Points on a hilly landscape, in no order, each with its height.
From any point a ball rolls to the lowest of the 2 points nearest to it. It stops when none of these is lower. Distance is the straight distance between rows; heights are no part of it.
Ralo height 23.7: [ 24   4   5  -8   0 -10  -5  41  26   5 -35  17   2   5  21  34 -65   9
 -35  19   0  18  27]
gisak height 43.6: [  2 -18 -12  -4  18 -34 -14 -34  22  21   8 -13 -17  22 -14  22   2  -8
   1 -15  18   7 -18]
tanaf height 70.1: [  3   9 -40  -9  13   2 -37 -56 -17   1  27  -7  -8  16   9 -10  19   0
  33  17  38 -16 -45]
Por height 24.6: [-29 -26  51   8   3  41  24  38 -17 -24 -26  29  45 -13  12   1  -2  -6
 -55  -7  -7  10  30]
Gur height 27.9: [ 42 -33  21  12  48   8 -18  34 -14   1  -9  40   4  -1   9  22 -44  -6
  18  30  14  -4   6]
fum height 14.1: [-39  -5  36   9  28   3  19   8 -23 -23 -26  26 -13   7  12 -23 -12   6
 -21 -13  31   2  17]
zego height 34.3: [ 26  -8 -16  27   3 -15 -49  -5 -20  35  13   2  -1  -9 -21  18  22 -13
  55  28 -29 -18   4]
Medet height 28.7: [ -1  22   1  11 -49 -11  12  39  20   0 -38  -7  -9   3  22  25 -46  21
 -46  22  -2  22  31]
Puluf height 42.5: [-34   4 -12   4  -1  21  16 -29  33  16  25  -1   3 -19 -36   6   5   7
  12 -50  -3  -4 -26]
lakuv height 53.0: [ 71  15  -4  12  -2  12 -31  55  15  46  -8  -1 -16   4  -6  38 -42  12
  16  12 -14  -8   3]
Did height 46.8: [  3 -19  17   8  12 -43   1  -3  22  12   0 -12   8   5 -12  25 -33 -11
   9 -15  20  24  -7]
niner height 48.6: [-13  -9 -34 -30 -17   6  29 -43 -32 -35  -9 -20 -13   1  -5 -42  70 -15
 -16  -7  -8 -14   2]
tigim height 11.3: [-24  -3  49   9  23  23  54  18  20 -29   2  24  47 -12   4  -9 -16  19
 -19  -4  11   0  -6]
tebu height 44.0: [-27 -12   6 -16  12 -51  17 -14 -18 -26 -16   1 -36  12  21 -17  40 -17
 -26  15 -11   1  30]
Loloz height 23.4: [-29 -14 -49 -31   0  -4  19 -66  12  -1  -2  11 -10   6  14  -1  31   4
  -7 -20  13 -11  -1]
rok height 55.2: [ 14  10 -49 -25  -6 -18  14 -49  26  -3  16   5 -14 -14 -26   9  24 -40
  -5 -12  -5 -14 -48]
Mez height 16.3: [ -7  -6  60 -12  33  10  33  38   8 -26  -2  44  51 -20  25   3 -30 -16
 -31   4  24  -3  -1]
Tefi height 77.7: [ -5   0 -11  17 -18  29 -29 -28 -33   9  38  -5  36 -33   2 -16  14  24
  67   6  19 -25 -17]
voni height 61.3: [-15  27 -16   3  16   2 -40 -15   0  19  52   7   3   8 -39   9  10 -16
  33 -12  -7  -4 -52]
Sipam height 38.8: [-21  -2  19   1   3   7  26  -4  35  13  -9  -5  12  -4 -33   8 -14  16
  -8 -43  -8   2  10]
ginu height 74.8: [ 16  21 -31  19 -34  -9 -11  14  37  32  -9 -21   1   5   6  27 -43  25
  24  16   4   8  15]
dib height 66.0: [ -6  23  -8 -13 -28  10   1 -44 -23 -23   6 -30 -38  15   6 -38  20   1
 -15 -19  39  10 -46]
fove height 29.7: [-36 -31  11  24 -12  41   8  35  -9 -27 -26  -8  41 -12  -6  -5   4   7
 -45   1 -40  18  56]
pilo height 34.2: [  7  23 -22  -7 -56 -45  10  14  24   5 -34 -39 -29   8  17   7 -13  10
 -38   9   4  18  24]
rof height 39.4: [-51 -27 -14  18   9   9 -22  45 -49 -16 -12  -5  43   1   8 -13   6 -31
 -17   7 -38   9  71]
Gir height 15.1: [ 10  -8  30  16  27 -10  17  13   6   6 -19  20 -49   6 -17   4 -14  -1
 -24 -12  -2  -9  15]
mirul height 49.6: [-14  18  21 -11   7 -10  25 -11  -5   8  17  10 -33  15 -32  -2  19   2
 -12 -15 -41   8 -17]
kebe height 44.4: [-13 -50 -61 -19 -10  10  15 -27 -24 -33 -20 -41  16   1   5 -22  75 -26
 -12   0 -37   2   3]
suvep height 16.6: [-51  -5   3   3   8 -11  14 -30  -2 -28  -5   9 -12   4   4 -16   8  10
 -13  -5  25  10   4]
Vefiv height 26.9: [-15 -28  18   0   5 -25 -10  35 -38  -9 -34  -7  -3  22   6   0  11 -12
 -48   5 -37  22  55]
novo height 71.3: [ 12  -6 -46   4  24 -12 -41 -46  14  25  22  -7 -11  14   1  19  40 -28
  32  16   1 -16 -27]
Kebas height 33.8: [-20   4   7  15 -14  19  16  11  35   5 -37 -28  -1   7 -31   2  -4  22
 -31 -26 -34  18  37]
gizu height 78.6: [ 26  42  23   5 -28  27 -15   1 -21  13  56  -4  28 -21  21 -35 -16  22
  56  -3  37 -13 -27]
neti height 76.6: [ 30 -21  18  33  -8  10 -16  23   3  25   7   4  69 -32  -5  21 -14   8
  45  23 -19 -14  20]
lur height 22.0: [-11  19  34  20  -2  22  24  -3  -9 -18  32  23  -1  -1  14 -21 -24  30
  13   9  30   4 -30]
Pumev height 47.0: [-16 -15   3  -5  15 -60   8  -7  -2  -6  -8  31 -33  -2  31   3  -6 -12
 -22   8   9  -3  28]
Duzi height 73.8: [  9  12 -46   9  -8  -8 -17 -10  50  40  -2 -23  -2   7  -8  27 -14  -1
  38   0 -14   6  -4]
gize height 30.0: [ 36  -3   9  31  36  -7 -36  12  -8  24  20  18 -13   0 -31  14 -11 -10
  41  24  -6 -22  -5]
Folam height 7.4: [-55  -7  -7  -1 -15  14  24 -39 -11 -42  15  -9  -9 -15  -3 -24  24  34
 -14 -17  13   5 -23]
nakuz height 16.5: [-40  -9 -49 -30 -12  22  20 -61   0 -28   4  -6 -12 -15  15 -19  22  32
  -2 -28  25  -9 -33]
mepu height 72.5: [ 12   7 -65   3   0   1 -54 -22  29  40  20 -16   4   7 -10  34  27 -16
  38  -6 -30  -6 -18]
bola height 43.7: [ 30  23 -50 -20 -30 -36   4 -19  57  32 -12 -25 -40   7  22  18  15 -24
   1  -2  -7   3   2]
Faruk height 59.6: [ 23  28 -11  -1   5 -19 -41   6  19  33  47   0  -3   3 -40  33  -5 -21
  21   0 -29  -5 -24]
zata height 41.7: [  6  26 -22  -1  -4  10 -67 -25 -48  12  25  -4   5 -11 -22 -15  42 -15
  55   7  -2 -29 -34]
lidet height 64.3: [ 11  42   8 -16 -13  -1  -5 -19 -20  -7  29 -15 -34   1  -5 -38 -11  -6
  22 -24  48   6 -56]
Livo height 47.7: [ 33   7 -10 -10  -2 -55   2   4  39  27 -12 -13 -56  11   7  15  -8  -8
 -10   2 -14   1  14]
Gol height 49.5: [ 37 -10  28   9  19 -25  -1  31  14  28  17  -7  27  -3 -15  25 -37   1
  40  -1  -1  13 -13]
gul height 20.5: [ -5  -2   4   4 -18  13 -13  66 -21  -9 -62 -20  10  20  17   5  -9  -5
 -53   9 -35  24  65]
Dunu height 50.7: [ 52   5  -7   4  -4 -36 -23  33  24  41  -5 -10 -45  14   4  37 -40  10
  -6   5  -4  -3   9]
Vun height 37.0: [-21  25  21 -16 -23  -1  11 -10 -44 -22   0  12 -32  12  31 -42  -9  32
 -20 -12  29   8  13]
varus height 19.2: [ -8 -16  40  16  -9  33  19  54  18 -17 -57   1  27  -5   6  19 -25 -14
 -52  -3 -13  33  31]
Bava height 33.6: [-13  27   3 -24  -4 -13   2 -32 -26  -7  23  12 -35  21  25 -27  -6  37
   6   4  37  -4 -14]
reda height 26.5: [ -6  -4  18  15  22   5   7 -11  -3  11  26  30   0   6  -7   6 -22  18
  17   7  16  -4 -12]
Kesim height 53.1: [-16  -6  13  -3 -11  -8  26  -5 -23 -13   5 -14 -15  11 -36 -22  43  -6
 -15   0 -50   6  16]
fub height 38.5: [ 11   9  18  14   5  11 -48  10 -53  33   7  11   9 -21 -36 -11  32  -7
  60  -2 -19 -29  -5]
Zalos height 77.2: [ -1 -18  -6  22   0   8  -9 -11  -8  13  23  12  49 -28 -11   2  -2  15
  69  12   2 -18  15]
las height 62.8: [-22  32   8   4  10  21 -12 -24  -8   5  35  -1 -15  13 -21 -13   1   4
  23 -21  31   1 -57]
Mevu height 16.2: [-41  21  30  15 -17  43  29 -16  -4 -32  23  -3  -1 -13   2 -35   1  47
 -14 -12  19   4 -24]
sopob height 52.2: [ 10  -5 -34 -32 -10 -27  39 -45   5 -15 -14  -1 -31  -6  -1 -11  52 -43
 -15 -12 -12 -14 -17]
gefa height 13.3: [  0 -16  43 -13  15   5  19  66  10 -14 -55  26  21 -23  25  21 -46 -29
 -38 -13   3  25  24]
Tol height 20.2: [ 26  -5  65  -4  26  -2  29  39 -11 -21  28  35  16 -18  24  -9 -33   7
  -7  10  38 -15 -27]
Vor height 67.6: [-10  36 -47 -18 -29  38  -2 -44  -9 -18  15 -14 -40   0  12 -30  28  -4
  -5 -30  24   2 -78]
raz height 14.4: [ 53 -14  41  -9  30  13   5  50  39  -4  -1  23  51 -11   9  32 -51  -8
  -9  26   8   1   1]
Duzet height 27.0: [-25  -2 -13  15 -36  15  -5  34   5  -3 -54 -51  13  19   3   1  -1  23
 -41  -4 -27  23  55]
zupid height 78.2: [ 17  13  36  22 -13  36 -20   3 -43  11  24   3  53 -29  14 -39   9  26
  67  13  25 -27  -3]
ref height 35.0: [-60 -34 -15  10  -2  12   3  10 -33 -27  -9  -3  23  -4   6 -11  29  13
 -27   3 -44   8  57]
Veni height 10.1: [ 39 -24  33   4  35  50   1  31  29   2   3  28  78 -11  12  13 -21  -7
  18  29  13 -18  -1]
rel height 40.7: [-27   6  16 -20  -7 -25  18  -7 -49 -36  -2   8 -26   8   8 -50  29   7
 -25  11   3 -10  31]
Lov height 69.0: [  0  13 -67  -8  -7  27 -17 -60  -9  -4  26  -1 -19   3  22  -2  31 -11
  18  -6  31 -11 -77]
sodi height 33.5: [ -6  -8   1  -5 -11 -37   1   8   6  -2 -42 -42 -17  29   0  -1  20 -15
 -33  -3 -26  27  37]
Duvu height 57.7: [ 21  19 -22 -15 -17 -34  -8 -15  35  22  33 -10 -11  -6 -37  30   3 -33
  -4 -15 -20   6 -37]
neta height 45.8: [-37  21 -20 -18  -3  11  15 -30  12   8  20   6 -28   3 -32  -6  35  -7
   0 -39 -21  -1 -36]
pova height 39.3: [-14 -16 -18 -16  -2 -35   6 -33  33   5 -26 -24 -15  17   7  15  15 -13
 -23 -14  -3  18  11]
megug height 75.8: [ 24  -6 -13  17  -9   1 -12  11  23  22   8  12  38  -5   6  37 -45  26
  24  37 -25   4  24]
nemi height 19.1: [ 64   1   5 -20   8  22 -17  64  28 -10 -27  15  16  -3  18  44 -72  -2
 -15  40  14  14  11]
Dofub height 29.2: [  2  12 -21 -46   6 -27  12 -51 -12  -3  10   9 -39  19  24 -24  26   1
  -2 -12  25 -14 -19]
mab height 26.1: [ 56 -18  41  27  38  10 -24  38 -31   4  11  24  13 -21 -18   7 -16  -6
  42  30   6 -30  -7]
Lovav height 51.6: [-31 -10 -18 -18  -1  12   2 -22 -52 -37   7 -38   3  28   1 -48  62   5
 -13   5 -12  -8  22]
Laf height 39.1: [ 22  30 -30 -20 -57 -22  13   0  36  17 -36 -57 -44  14  15   2  27 -14
 -27  -1  -7   7  10]
Ropok height 4.6: [ -9  -8  23  21  31  38  31  17  36  -2  12  27  58 -15   2   2 -29  18
  28  10   7  -5  -9]
lolam height 4.4: [-14 -23  33  16  19 -10  18  34  -4 -11 -42  30 -20  -1   8   7 -26 -19
 -30  -8  -1  13  34]
Sikof height 23.2: [ 44  -3  56  17  27  15  -6  39 -31  -9  30  28  21 -18  13 -13 -29   8
  32  26  43 -29 -18]
bulo height 23.3: [ 24 -11  22  15  35  19  14  17  23  12  -5  37  -3   7 -11  21 -39   3
  -2   3  -1   1   7]
sobe height 39.2: [-16 -30 -29 -12 -16 -21   0 -13 -10 -21 -23 -47   7  10  -2  -7  51 -20
 -26   0 -31  16  38]

Where does a ball stop that starts at each point below?
Dunu: Ropok
Lovav: Folam
mirul: gul
zata: Ropok
ref: lolam
rof: lolam
neti: sodi
tebu: Folam
